A landscape with many peaks, sampled at points; each row gives a point and its height.
From any point a climber takes the steepest step (rise divided by distance) to one of its 2 nearest points. It stops when none of these is higher. Distance is the straight distance between rows; heights are no part of it.
Kegu: [131 142 133  89 118 145 195 145 142  98  82 100 169 117 126  17 102  99
  61 164 148 118  88 162 191  95 110 123 195 120  99 108  86 138 103 150
 108  65 124 153 149 106 114  95 103 151 145 171 213 140 157 136]  (h 27.3)
mav: [120 150  93 107 118 166 124 110 106 154 125 122  93 162 154 141 130 105
 110 163  98 143 128 121 141 124 147  63  93 136 108 165 148 121 134 160
 134 171 126  90 140 153 152 165  97 126 133 163 110 123 131 181]  (h 31.8)
desu: [121 119 126 114 138 136  95 174 109 149 135 130 139 148 105 171 122 128
 152  69 148 169 158  73 146 146  80  84  80 158 170  90 125 146 155 120
 140 108 108 108  79 153 129 127 134 166 121 143  58 123  71 157]  (h 11.0)
mivoz: [112 109 133 166  88 124  90  94 158 113 117 135 155 138 110 151 149 120
 139 117 121 145  88  81 147 204 125 157 120 123 115 112 102  93 135  98
 172  92 122 138 123 125  40 114 140  85 129 122 125 110 145 129]  (h 42.1)
tuzu: [143 129 169 152 110 115 121 121 178 100  96 140 181 129  66 132 134 113
 145  96 162 134  63  83 184 187 103 154 135 126 114  90  79 121 111 106
 144  68  97 130  91 129  37 132 154 108 111 116 154 130 121 111]  (h 37.8)
bipib: [114 169  94 143 110 167 143 102  92 124 111 125 111 151 150 114 149  88
  99 173 106 137  96 144 168 142 158 102 105 134 102 164 127  97 131 148
 121 148 120 110 123 145 117 167 117 124 137 174 135 113 144 186]  (h 29.6)
pepu: [137 159 105 117 135 155 130 106 132 163 109 123 144 158 126 160 118  82
 150 160 145 138 103 114 182 125  95 103 121 121 104 136 115 157 149 130
 132 133 126  69 167 172 126 124 106  74 132 127 152 111 107 167]  (h 33.2)
zif: [119 155 108 181 118 112 107  97  94  84 164 112 127  99 119 147 153 171
 125 130 104 111 132 193  89 137 179 211 106 128 103 139 138 101 134 134
 130 172 146 142 118 130 106 142 145 140 122 104 111  98 174 112]  (h 32.4)
fura: [138 175  83  71 134 120 153 174 142  75 146 111 125 104 149   4 121 123
  83 144  93 130 145 195 117  77 125 149 143 109 135 112 102 133 122 103
 110 107 124 144 157 136 167 114 119 158 143 186 190 196 127 103]  (h 16.8)
tid: [151 197  74 142 100 149 174 118  71 106 144 101 127 136 153 100 127 116
 123 167 141 147 157 201 165  70 146 127  52 172 120 163 171 140 166 166
  77 139 114  69 122 190 142 157 100 101 134 173 127 143  91 163]  (h 30.9)
sited: [135  98 217 141  99 126 131 156 178 133  81 165 110 155 124 140  97  84
 111 102 190 119  74  56 176 186 114  78 145 139 129 129 129 146  95 110
 138  70 102 146  68  80 150 157 132 116  91 134 142 125 117 104]  (h 40.7)
rilag: [108  96 142 140 127  87  94 142 136  82 187  99 149  72  98 137 136 185
 133  94 104 116 129 136  73 165 143 196 144 121 130 113  91  80 142  93
 121  95 138 187 117  72  80  97 131 173 123  96  88 123 168  69]  (h 40.9)
Fupet: [153 120 101  96 149 113 114 209 136 104 142  96 128 121 128 100  93 167
  98  80 128 128 170 156  89 106 134 133 108 148 155 120 112 134 130 110
 111 110 128 143  81 134 160 126 111 188 101 160 120 173  96  92]  (h 14.6)
mezeg: [141 171  99 130 119 100 117  94 161 136 169 158  93 125 121 124 158 129
 152 150  96 105 109  87 117 148 111 155 170  78 133 119 122 148 123 100
 136 153 133  90 166 166 131 157 161  84 142 102 176 154 136 111]  (h 17.1)
lof: [133 121 162  91 149  93 117 118 195 146 146 185  79 111 112 137 167 137
 171 112 106  97 132  70 102 124  95 134 203  67 154  87 160 149 101 118
 141 170 108 120 145 124 167 123 188 129 130  83 146 157 128  97]  (h 23.6)
lunat: [137 189  49 144 116 163 138  62  79 134 165 117 122 131 168 119 156 116
 149 217 106 155 150 187 135  96 147 106  64 142 115 169 156 123 176 155
  94 159 140  72 178 187 128 154 102  70 158 154 132 141 107 171]  (h 26.6)
bagi: [133 112 178 143 147 121 109 107 150 172 118 193 109 147 114 201 138 118
 162 106 139 121 137  43 133 148 102  90 135 104 147 116 160 149 121 133
 146 189  89 109 106 137 165 159 200 140 109  87 105 119 121 155]  (h 14.7)
foget: [123 147 121 148 142  92 114 134 123  75 180  95 148  75  96 128 160 194
 128  95 109 102 149 161  91 129 158 211 136 114 127 119 109 105 139 121
 110 153 130 166 106 112 104 116 150 198 117 106 105 131 166  92]  (h 36.5)
zadi: [142 154 118 176 148 162  97  92  96 164 129 156 121 153 151 183 173 125
 187 157 106 152 152  79 133 148 139 103  53 123 154 143 151 111 135 133
 147 195 116  78 103 184 120 166 156 132 135 118 100 117 140 187]  (h 17.9)
mor: [131 132  80 141 116 119 160 125 124  99 154 103 140 113 143  48  85 132
  60 167 119 104 119 224 100 101 181 190 127 139  78 154  98 113 122 137
 103 119 170 156 178 119 130 137 110 109 128 141 176 135 161  97]  (h 22.7)
Fivuz: [146 190 149 157 123 137 137 116 118 102 107 155 142 145  94 167 152 110
 140  68 156 142 107 112 192 147 113 129  99 137 136 116 123 147 124 146
 120 165  75  83  58 190 106 151 187 160 105 143 116 110  98 168]  (h 42.6)
Sipe: [153 106 120  93 161 125 107 190 127 148 131 109 127 134 109 155  92 147
 145  81 145 149 181 110 119 118  94  94  99 148 164 114 137 157 152 121
 115 113 119 113  95 154 162 122 122 157 113 131  87 143  68 125]  (h 12.3)
Tumev: [116 182  90 181  92 148 172  82  68  75 127 155 154 123 153  64 138 105
 102 194 152 146  94 192 153  98 143 164 124 126 127 139 150 150 124 145
 100 100 125 126 138 142 124 128 139  63 156 162 174  98 144 161]  (h 23.4)
linu: [140 169 139 125 139 112 160 147 112 112 128 162 129 109 113 131 135 149
 151  99 150 120 150 130 140  98  94 146 134 111 177 114 164 190 128 128
 118 162  99  86  99 164 153 126 177 118 120 114 140 133  90 145]  (h 52.9)
lin: [103  63 147 181  89 129  82 107 137  97 113 109 134 147 125 175 135 119
 118 108 151 167  91 119 138 207 143 159  99 155  99 132  94  85 155 108
 184  82 146 164 131  77  61 104 110  70 133 129 115 107 138 105]  (h 45.8)
muv: [111  67  98 138 120 146  74 122  92 128 147  83 121 136 134 179 127 143
 134 140  95 162 168 148  77 153 168 135  60 173 112 153 103  69 178 136
 151 134 171 161 154 106  82 121  91 129 147 126  55 116 143 132]  (h 16.2)
Vare: [ 83  78 127 106 100 136 155 145 142 136 102 112 137 119 182  86 100 104
  61 124 108 122 100 130 127 147 142  69 163 138 109 146  94  75 110 119
 130  69 164 177 150  74 108  85  84 114 140 167 121 121 151 122]  (h 52.6)
Lumem: [134 142  84 138 163 146 128  64  94 165 134 118 147 115 147 132 155 148
 188 216  91 121 151 156  97  81 130 129 133 106 132 142 141 116 135 148
 120 174 159 114 199 150 111 105 117  92 174  84 161 109 146 162]  (h 33.5)
pibo: [ 94  94 136 175  94 156  61 134  90 140 111 137 120 177 130 202 153  99
 122  87 149 196 139  79 151 187 116  80  57 184 131 110 121 113 164 144
 187 107 127 132 100 104 102 111 107 124 134 166  46  78 118 169]  (h 43.9)
Pap: [131 122 147  97 136 121 161 150 141 121 100 111 155 126 128  72 117 120
 100 144 132 104 107 141 150 105 124 132 180 115 109 123 133 136  92 124
 110  89 128 153 137 108 134 103 117 137 128 136 174 131 147 120]  (h 24.7)
guk: [122  86 187 131 130 120 131 164 151 101 122  99 155 123 110 138 113 144
  94  72 169 110 117 119 131 155 140 110 156 137 120 127 121 129 116 130
 113  93 111 179  75  78 141 106 123 180  85 126 105 114 125 103]  (h 20.6)
devez: [109 118  75  75 150 117 112 144 130 130 171  92 124 100 130 123 136 166
 139 138  56 126 188 159  71  91 133 139 132 137 123 107 101  93 156 130
 109 147 155 148 177 139  99  98 124 166 156 115  94 147 134 118]  (h 25.6)
pokez: [158 165 120  61 151 143 187 168 151 127  87  86 137 146 116  35 122  75
  89 165 129 111 116 173 198  75 102 111 172 121 101 113 109 153 118 166
 101 126 120 116 168 149 158 117  87 175 136 167 204 174 114 139]  (h 31.1)
sodo: [150 128 179 159  99 115 156 106 166 101  97 125 178 120  95  96 132 108
 123 146 156  99  55 113 178 165 128 188 157 116 112 129 120 110  93 116
 140  87 118 157 117 102  81 141 138 100 117 108 190 122 157  99]  (h 33.7)
fosoz: [ 97 100 172 109 127 127 118 129 157 163 111 158 127 154 113 187 124 102
 139  81 146 135 111  56 151 153 106  66 149 129 132 103 137 134 117 126
 138 127 101 123 114 112 133 122 157 137 117 120  94 106 113 149]  (h 13.1)
Zil: [109 127 110 122 109 108 114 126 136 105 175 167  98  92 155  98 139 163
 112 140  90 121 128 122  58 150 154 142 155 111 146 123 128 100 101  86
 148 105 158 171 145  79 118 128 132 126 147 118 110 123 178 102]  (h 53.1)
tuda: [109 119 102  80 155 120  97 124 170 151 156 108 110 122 120 156 157 120
 140  99  61 124 140  89 120 147  93 110 154 100 111  87 107 102 147 116
 134 145 126 118 161 153  99 113 137 150 143 120 126 155 116 127]  (h 9.4)
tirod: [118 196  63 171 110 176 161  45  95 129 124 132 128 153 152 112 163  73
 130 204 121 144  89 155 187 127 142 105  98 123  97 162 132 113 139 154
 108 165 122  83 164 176 110 160 108  78 157 164 169 119 132 198]  (h 26.9)
Tarev: [126 113 169 105 148 119 156 162 145 122 114  89 134 123 118  97 113 146
  88 104 139  91 128 152 129 115 150 120 184 121 100 133 142 131  99 136
 103 123 121 162 114  93 168 116 120 184 100 124 148 140 150  98]  (h 22.6)
busi: [122  65 195 132 135 118 156 108 160 177 119 134 101 123 147 137 110 129
 135 157 141  89  98 113 106 129 148 104 193 105 107 152 182  99  81 121
 122 133 128 171 146  69 170 134 116 118 118  76 158 127 158  96]  (h 8.7)
sakif: [ 97 185  93 169  93 133 184  51 110  89 150 191 136 125 145  78 167 109
  99 180 133 114  91 170 136 110 144 159 170  96 118 134 158 140  91 142
 105 131 124 111 143 134 100 147 162  78 151 150 170 100 149 174]  (h 20.9)
vebu: [115  93 118 147 119  98 107 100 143 110 173 110 121  82 128 137 145 170
 134 149  85 112 120 135  68 154 158 203 161 115 117 129  99  71 124  97
 141 124 162 159 160  92  73 116 142 117 141  85 126 115 188  83]  (h 46.4)
gofa: [163 131 174 165 154 118 139 160 106 106 108 160 160  88  99 134 124 162
 177  61 182 114 144  83 155 132  85 163  94 119 209 108 134 168 141 105
 126 138  86 143  30 151 125 143 189 166 105 119 121 129 104 134]  (h 53.0)
Lenu: [113 150  83 142 114 149 173 107  74 111 121 130 141 132 161  79 113 130
 105 193 154 144 143 200 119  64 147 138 135 136 126 138 144 161 135 155
  94 107 146 120 165 136 138 106 113  78 155 155 160  91 129 163]  (h 26.0)
fuf: [122 122 212 153  81 121 139 136 151  93 106 177 113 144 113 152 141 107
 102  90 186 124  65  74 159 195 127 116 144 134 130 147 145 139  97 126
 154  89 110 152  63  53 120 141 150 122  96 144 101 102 158 117]  (h 37.3)
vifof: [141 107 184 187 115 118 141  82 114 141 113 166 128 114 124 145 127 152
 166 155 174 105 105 118 111 125 130 180 155 113 142 160 191 153 101 145
 137 136 139 138 125  80 142 133 155  61 115  61 161  86 153 114]  (h 49.5)
tudad: [102 101  80  87 129 105 100 158 143 106 177 105 100  92 133 122 100 160
  91 101  67 124 172 156  43 125 160 141 127 144 120 108  74  84 150 110
 113 118 165 174 156 113  99 100 129 168 137 137  72 151 144  78]  (h 22.5)
bekil: [145 138 153 175 141 128 150  96 108 138 113 128 159 128 119  98 119 143
 145 169 148  87 108 161 137 102 140 170 146 120 120 147 179 148  96 157
 121 147 136 138 136 118 152 142 134  98 123 100 189  96 155 134]  (h 43.3)
Kilit: [118  92 175  76 135 117 148 189 182 164  83 136 110 159 131 127  91  84
  96  78 174 135 121  92 157 126  91  54 177 143 132 106 107 154 105 118
 112  70 115 115 102 119 179 104 105 140 113 141 140 151  72 103]  (h 54.0)
Rezo: [139 129 123  89 151 115 130 130 179 164 142  88 124 150  94 135 136 103
 121 121  83  94 114 109 151 140 127 126 149 102  82 119 107 108 123 132
 125 176 116 105 153 168 124 167 120 168 121 125 159 165 125 124]  (h 7.4)
dov: [172 128 137 106 165 133 121 141 150 170 109  77 184 139  79 153 110 113
 165 128 154 119 122 116 190 118  84 131 110 135 115 112 108 145 161 137
 111 132 108  74 153 186 123 127 111 122 114 109 167 137  77 117]  (h 33.8)
san: [121 134  86 123 161 131 110  98 103 149 146 113 140  93 152 139 165 161
 178 170  62 125 168 148  85  85 143 143 127 117 133 117 119  92 141 136
 116 166 148 130 177 152  79 104 131 138 171  97 118 121 156 141]  (h 29.4)
nak: [149 150 120 168 126 131  99  85 119 151 145 105 133 160  97 198 132 136
 160 118 141 132 136 125 145 138 128 170  80 137 107 148 141 135 153 154
 148 179 121  68 135 185 121 161 133  97 114  99 134 115 102 132]  (h 22.3)
vos: [150 198 118 117 111 161 158 111 125 145  84 172 120 152 118 111 122  45
 122 182 168 136  69 111 224 123  95  74 143 124 121 133 113 183 122 142
 113 121 103  60 142 174 152 163 118  94 136 160 175 123 107 181]  (h 38.5)
bika: [ 99  56 131 179 102 144  69 150  94 131 114 125 109 164 162 181 127 113
  97  77 146 181 148 122 104 193 156  92  62 205 126 140 107  91 153 135
 186  89 165 168  97  67 124 112  86 124 129 166  31  97 127 121]  (h 41.0)
kezus: [174 166 122 170 143 158 108  83 105 167 124 147 129 163 112 189 141 125
 186 141 146 140 138  90 171 135 119 127  53 130 133 159 157 137 154 151
 143 199 107  48 115 207 133 176 147 117 114 118 121 135 105 166]  (h 19.8)
Kos: [129 121 122 165 138 136 140  78  96 143 132 131 165 103 140  97 137 158
 163 201 119 109 110 168 105  94 151 169 155 108 128 139 156 110 106 139
 122 143 159 141 176 108 107 125 126  97 154 101 180  94 174 140]  (h 38.6)
Pogi: [112 103 203 111 113 122 162 108 195 168  84 141 123 150 100 149 124  59
 108 105 150  78  63  65 197 171 116  97 199 112  80 123 116 131  96 132
 129 134  98 128 121 113 112 166 142 149 103 117 154 136 139 117]  (h 5.7)
Tif: [143 114 174  74 149 120 168 180 153 147  77 130 117 148 113 135  67  97
  97  76 206 134 143 125 174  95  84  89 161 142 129 112 124 199 103 144
 108 103 104  90 104 133 195 121 121 146  94 129 152 131  63 119]  (h 46.9)
noles: [115 139 139  63 148 104 129 127 161 106 158 150  75 101 127 106 165 150
 134  96  79 110 155 131  87 100 116 131 201  84 155 100 158 144  90 129
 131 167 126 145 145 108 166 104 154 170 135 108 131 168 138 109]  (h 27.5)
dab: [142 163 146  90 150 114 170 185 120 107 110 173 107 112 111 122 115 132
 133  51 172 131 159 103 145  87  63 103 124 126 195 103 150 208 130 130
 123 155  86  91  79 152 188 121 178 143 112 147 121 154  59 151]  (h 45.2)
Tatap: [139  90 133 167 137 148  84 101  63 145 124 147 120 109 159 145 154 163
 189 187 111 136 151 136  69 118 168 125  84 133 167 162 163  98 119 112
 157 151 155 167 115 101 120 148 114 132 163  91  84 102 168 146]  (h 13.3)
resib: [ 94 170  73  97 115 135 177 108  99 115 136 140 136 124 154  98 149 119
 111 155 106 145 153 189 119  61 127 121 153 125 112 109 139 155 141 149
  92 130 145 100 185 161 126  86 130 106 164 148 130 116 107 170]  (h 29.5)
vono: [135 167  57 116 135 115  87 111 158 136 191  95 108 129 105 165 158 135
 146 129  58 141 146 104 121 148 113 148  94 117 115 106  79  88 176 120
 123 166 119  75 166 202  93 158 134 137 143 128 117 166 119 118]  (h 12.0)
zimi: [145 122  91  63 154 115 124 176 161 115 141 104 120  99 152  51 105 143
 106 151  75 122 165 162  89  89 123 136 149 110 138 118  95 108 126  91
 122 103 152 155 168 129 154  90 101 146 150 147 167 192 129  73]  (h 14.3)
tosal: [161 204 113 100 165 153 163 109 133 156 104 157 122 153 126  82 139  65
 144 189 136 106  98 124 204  94  94  84 152  93 121 134 143 179 132 140
 114 167 104  82 151 178 188 165 129 120 147 147 196 165 108 168]  (h 44.3)
Zer: [131  78 155 125 130 108  98 150 165 157 139  98 120 133 111 156  95 143
 155 116 137 127 136 100 117 157 109 128 139 128 131 119 117 134 134  96
 123 102 124 129 132 136 144 128 116 108 119  96 148 143 107  81]  (h 10.2)
bubom: [115 101  99 162 129 165  94  98  66 124 123 100 124 137 165 163 154 136
 138 170 100 153 161 171  92 120 181 124  56 159 119 172 131  76 158 147
 154 156 159 154 144 106  96 137 100 126 155 134  74  98 170 169]  (h 14.8)
nefip: [168 144 122 124 166 139 123 177  97 115 101  91 184 104 122  82 135 148
 172 151 124 119 139 125 167  91 105 147  90 121 167 108 126 126 148 112
 112 110 104 138 106 161 111 115 128 158 133 130 153 146 131 134]  (h 52.7)
gogaf: [165 177 112 137 118 139 154 135 108 119 125  94 129 147  99 114 105 118
 106 120 152 125 130 173 165 103 133 139  83 156 115 150 144 152 139 162
 105 152 107  82 102 178 146 177 114 123 108 150 155 130  97 141]  (h 35.3)
vufog: [145 103 108 108 138 110 107 173 147 126 138  97 139 115 136  88  85 153
 129 153 111 124 151 144 100 122 135 153 128 123 140 129 107 118 135  93
 122  81 152 153 151 136 140 112  99 106 139 113 163 169 124  78]  (h 12.4)
dedi: [132 168  83  79 145 124 150 140 131 125 141 107 128 123 123  98 135 132
 131 131 114 133 151 176 133  60 108 143 144 115 118 116 140 170 138 156
 104 145 130  89 168 176 155 107 121 124 140 132 160 147  94 132]  (h 34.2)
dusad: [126  82 218 126 133 110 153 111 189 170 105 135 132 136 115 145 120 100
 148 124 150  77  90  81 158 135 121 107 196  98 107 124 156 126  91 124
 117 140  91 148 138 101 148 139 146 141 100  82 164 132 134  84]  (h 7.2)
legur: [125 129  82 172  98 131  99  70 106 111 153  85 111 132 136 156 124 145
 116 160  94 129 135 190  93 140 179 191 100 147  82 163 109  99 158 153
 138 167 161 122 179 138  89 153 113  86 140 118 126 105 154 121]  (h 28.7)
duf: [101 106  98 119 111 169 100 115 101 179 115 122  89 176 162 191 110 110
 111 152 115 173 149 113 104 146 141  63  85 165 103 163 129 118 143 150
 156 146 163  87 168 127 132 127  76  90 131 156  82 106 125 178]  (h 34.8)
vum: [154 145 168 163 141 138 123 135 107 126 108 147 153 130  75 187 135 142
 167  62 185 148 133  93 171 137  86 151  73 144 163 110 123 157 152 131
 138 158  82  93  48 172 103 146 185 147  96 127  95 101  81 160]  (h 46.6)
pak: [144  87 168 152 148 123 112 125  90 150 128 156 110  98 152 124 114 171
 171 178 142 113 142 123  68 107 148 118 140 113 175 161 186 119  85 103
 140 136 145 173 110  78 184 140 131 132 140  82 131 116 161 114]  (h 11.9)
Lod: [114 119 147  90 127 115 160 119 183 162 107  96 143 152  93 130 116  74
 100 110 114  93  79 114 179 147 113 117 190 111  66 122 103 127 115 130
 129 141 110 123 148 139 113 156  97 159 117 130 170 152 121 126]  (h 5.8)
nilut: [108  84  69 129 101 121  93 147 142 114 160 123 100 117 161 117  82 148
  77 129  96 157 153 157  53 159 165 140  97 173 103 144  65  85 155  92
 139  85 187 157 160 103 101 106 101  83 135 139  93 140 146  70]  (h 19.7)
dipe: [142 117  93 110 161 146 104 175  93 131 123  86 158 113 140 111 125 150
 179 150 101 146 177 135 125  88 124 129  71 135 167 124 125 102 171 121
 115 101 124 148 110 146 104 117  98 167 143 132  88 151 116 138]  (h 45.4)
lud: [ 94 113 145 146 134 134 103 140  93  91 139 123 147 114 125 155 157 158
 124  74 122 137 142 134  98 147 150 121 118 136 137 116 130 110 136 129
 128 126 130 194  74  75 104 107 123 195 115 126  32 101 152 138]  (h 36.8)
rofe: [120 108 164 137 105 109 133 179 145  85 130 131 141 117 139  97 101 144
  68  73 167 136 107 143 101 163 153 115 151 137 124 135 102 120 103 109
 117  44 147 186  76  47 139  92 106 151  90 150  93 126 143  76]  (h 18.8)
vame: [154 140 115  86 132 128 161 163 136 147 112 107 100 162 122 123  78 102
  83 102 173 137 145 160 151  97 119 107 120 154 108 153 133 178 124 158
 115 128 128  74 105 165 195 163  99 131  89 146 142 144  75 134]  (h 40.2)
Gutuf: [ 89 113 164 190  95 128  90 124 101 116 118 184 136 166 124 194 163 125
 133  54 170 178 123  79 136 194 117 114  82 163 150 108 136 138 141 139
 178 118 121 137  70  91  94 108 152 137 116 143  47  72 119 158]  (h 46.8)
rogi: [107  98  91 139 117 131 138  87 107 109 155  93 129  97 144 105  93 149
  75 170  89 106 126 209  68 121 194 189 128 146  73 165  94  80 140 147
 124 144 180 172 192  98  99 120 109 106 135 118 138 111 185 104]  (h 25.4)
kun: [140 133  93 140 120 122 101 114 120 145 159  87 102 141 108 171 112 151
 125 133 116 128 144 160 108 126 147 171  94 143  99 148 131 131 159 149
 135 161 153  94 160 162 129 156 112  95 118 110 129 119 114 119]  (h 25.3)
kegor: [132 130 122 103 144 124 135 197 120  93 120 138 129 104 169  67 103 161
  76  85 143 129 162 170  72 107 158 121 144 135 150 135 114 133  87 110
 111  74 140 171  83  75 183  90 107 183 107 179 113 160 130  93]  (h 16.7)
roz: [142 132 199 160 102 116 160  99 159 101 125 176 141 119 122 114 153 130
 123 127 168  94  52  87 144 174 141 162 158  91 130 147 166 124  77 121
 147 101 115 154  89  56 110 155 160 113  93 119 143 104 169 103]  (h 34.1)
vudad: [ 84 106 126 115 112 120 131 124 129 136 128 157 104 127 167 114 120 132
 101 136 101 123 123 120  87 143 149  94 163 123 128 138 143 116 102 112
 142 115 156 161 142  79 131 118 121 109 138 136 117 110 150 122]  (h 59.8)
bib: [139 184  79 151 116 109  97  83 158 134 188 135  83 127 108 146 166 140
 142 142  69 128 116  95 126 171 129 167 123  92 119 112 100 114 146 112
 139 181 125  64 151 199 102 167 155 109 135 116 153 151 135 120]  (h 14.4)
Tar: [138 178  70 121 106 107 155 138 122  65 172 120 136 103 134  31 108 141
  79 157 102 120 134 204 102  85 145 192 129 129 113 117 100 141 132 110
  89 104 139 130 161 152 143 143 132 113 140 149 182 170 139  86]  (h 19.6)
Laf: [135 143 133  84 156 114 116 154 127  98 169 143  79 104 125 105 154 170
 141  81  84 117 185 125  68  95 136 113 153 107 182 105 161 138  98 121
 137 169 117 167 105  98 189 132 155 218 136 132  89 163 125 119]  (h 30.6)
vez: [126  60 183 120 142 120 122 138 144 189 107 160  92 130 173 145  93 134
 163 158 139 120 143  86  82 124 126  57 164 116 160 145 165 125  88 104
 136 100 142 158 142  86 191 108 113  99 137  89 123 143 137 102]  (h 10.3)
bobop: [123 129 140 104 129  98 133  87 183 170 152 186  81 122 126 132 153 129
 161 159  99  97 102  76 104 133  97 129 209  67 133 119 148 142 100 102
 140 144 137 106 173 118 152 131 156  75 146  87 165 152 144 102]  (h 20.2)
melim: [117  66 122 142 109 162  93 149 107 152  96 104 103 175 170 168  98 103
  90 121 143 170 142 142 115 149 162  86  89 180 106 168 114  92 138 144
 160  93 161 146 116  99 149 117  63 112 121 161  84 109 127 130]  (h 38.2)
gel: [128 122 162 172 141 132 101  84 126 168 121 194 117 147 145 184 163 126
 178 146 118 124 126  48 116 158 139 100 120 101 152 146 161 117  98 129
 158 193 107 118 109 127 138 158 186 128 119  84 102 102 170 163]  (h 16.1)
logog: [ 96  80 173 173  90 116  89 123 121 117 127 156 123 150 121 190 144 144
 135  79 163 157 119  97 106 195 132 137 108 138 131 127 132 125 140 115
 170  99 137 165  92  67 107 114 131 104 121 108  65  86 127 117]  (h 50.8)
tevov: [111 148 136  96 119 131 158 131 137 112  89 114 178 130 109 114 133 112
 107 121 144 136 103 132 172 110 111 136 159 123 101  97 113 145 124 147
 113 100 115 120 138 134  79  88 128 134 127 143 146 101 123 156]  (h 23.0)
fegi: [178 162 121 115 149 147 162 177  97 136 123 133 111 118 116 138  99 134
 155  92 167 139 168 109 165  86  63  92  60 151 191 140 163 179 159 136
 123 168  93  66  70 193 186 150 150 134 115 150 106 155  56 164]  (h 39.0)
Mupe: [168 165 116  75 169 134 159 129 169 161 109 115 129 150 109  75 144  66
 138 167 110  94 106 142 187  90  76 103 165  80 108 108 128 178 133 137
 126 158 112  90 178 169 171 133  97 133 141 135 211 195  97 124]  (h 37.4)
Loma: [168 167 154 156 146 131 158 149  88 101  93 143 175 104 119  89 126 147
 164 120 176 114 130 132 165  96 104 164 100 114 187 118 153 172 128 128
 116 131  91 125  73 152 130 134 166 130 121 126 163 121 121 138]  (h 63.5)
sez: [177 172 112  87 162 125 161 150 127 140 130  95 158 109  96 127 119 122
 167 112 154 130 163 153 170  59  73 140 106 128 137 103 140 185 162 154
 102 158 112  39 146 210 141 117 133 128 130 114 153 147  54 137]  (h 41.6)
geza: [102  93 124 117 153 129 104 183  99  99 119  89 169 107 137 111 128 151
 114 108 110 140 148 141 119 121 149 127  93 157 142 107  99  99 151 118
 110  92 131 189  95  93 101  81 113 199 123 150  70 126 144 127]  (h 39.9)
Nika: [ 84 164 101 124 107 135 149 116 105  87 126 130 160 119 131 112 153 129
 111 113 113 152 125 165 137 101 137 151 132 129 112  92 112 133 136 137
 112 116 131 121 134 141  61  77 136 110 138 151 101  92 128 168]  (h 25.5)
nukul: [ 93  67  78 136 112 126  72 128 120 129 164 112 101 107 163 144 104 139
 117 149  68 150 144 130  53 181 159 133  68 167 135 136  55  52 162  80
 167  97 178 180 169  92  78 120 102 117 158 128  67 123 163  92]  (h 17.8)
Peke: [122  77 191 127 110 109 150 170 181 151  91 147 106 144 163 123  81  96
 106 108 183 120 107  81 129 149 117  69 174 130 146 132 134 143  89 104
 115  38 121 152  99  82 173 109 111 101 103 125 150 149 107  76]  (h 46.2)
finik: [116 106 127 118 147 112  97 140 113 124 156 138 115 110 127 161 154 170
 151  88  98 122 169 102  72 128 141 112 137 129 175 112 146 117 120 111
 135 154 127 170 106 107 144 124 142 198 137 112  65 132 136 125]  (h 33.6)
Setul: [104 122 146  90 131 136 107 159 145 151 112 137 144 156  96 170 129  79
 127  61 141 153 117  63 171 154  77  61 124 158 127  78 106 138 136 130
 130 107  88 107 120 142 115 121 131 165 117 158  78 108  78 166]  (h 11.8)
kori: [109  82 185 166  97 119 122  94 116 120 117 162 111 131 134 165 133 158
 133 124 165 136 111 119  86 159 153 149 146 127 134 153 184 144 102 137
 151 112 145 164  97  50 135 114 139  92 120 101  93  74 161 114]  (h 56.2)

Where does a climber stop that starts at each point below?
Fupet -> Pap
pak -> kori
mav -> kori
devez -> kori
lunat -> Kilit
sodo -> kori
bobop -> Loma
zif -> vudad
Lod -> Loma

Call two points neighbours if one is among the 2 nearest of the other. Go from one point of each pair to the other, from neighbour to neighbour, staying as high as possible. Name the lowest point that can't be avoided.
Kilit / kori -> sodo
Kilit / Loma -> Pogi
sez / vudad -> Pap
tosal / sez -> pepu
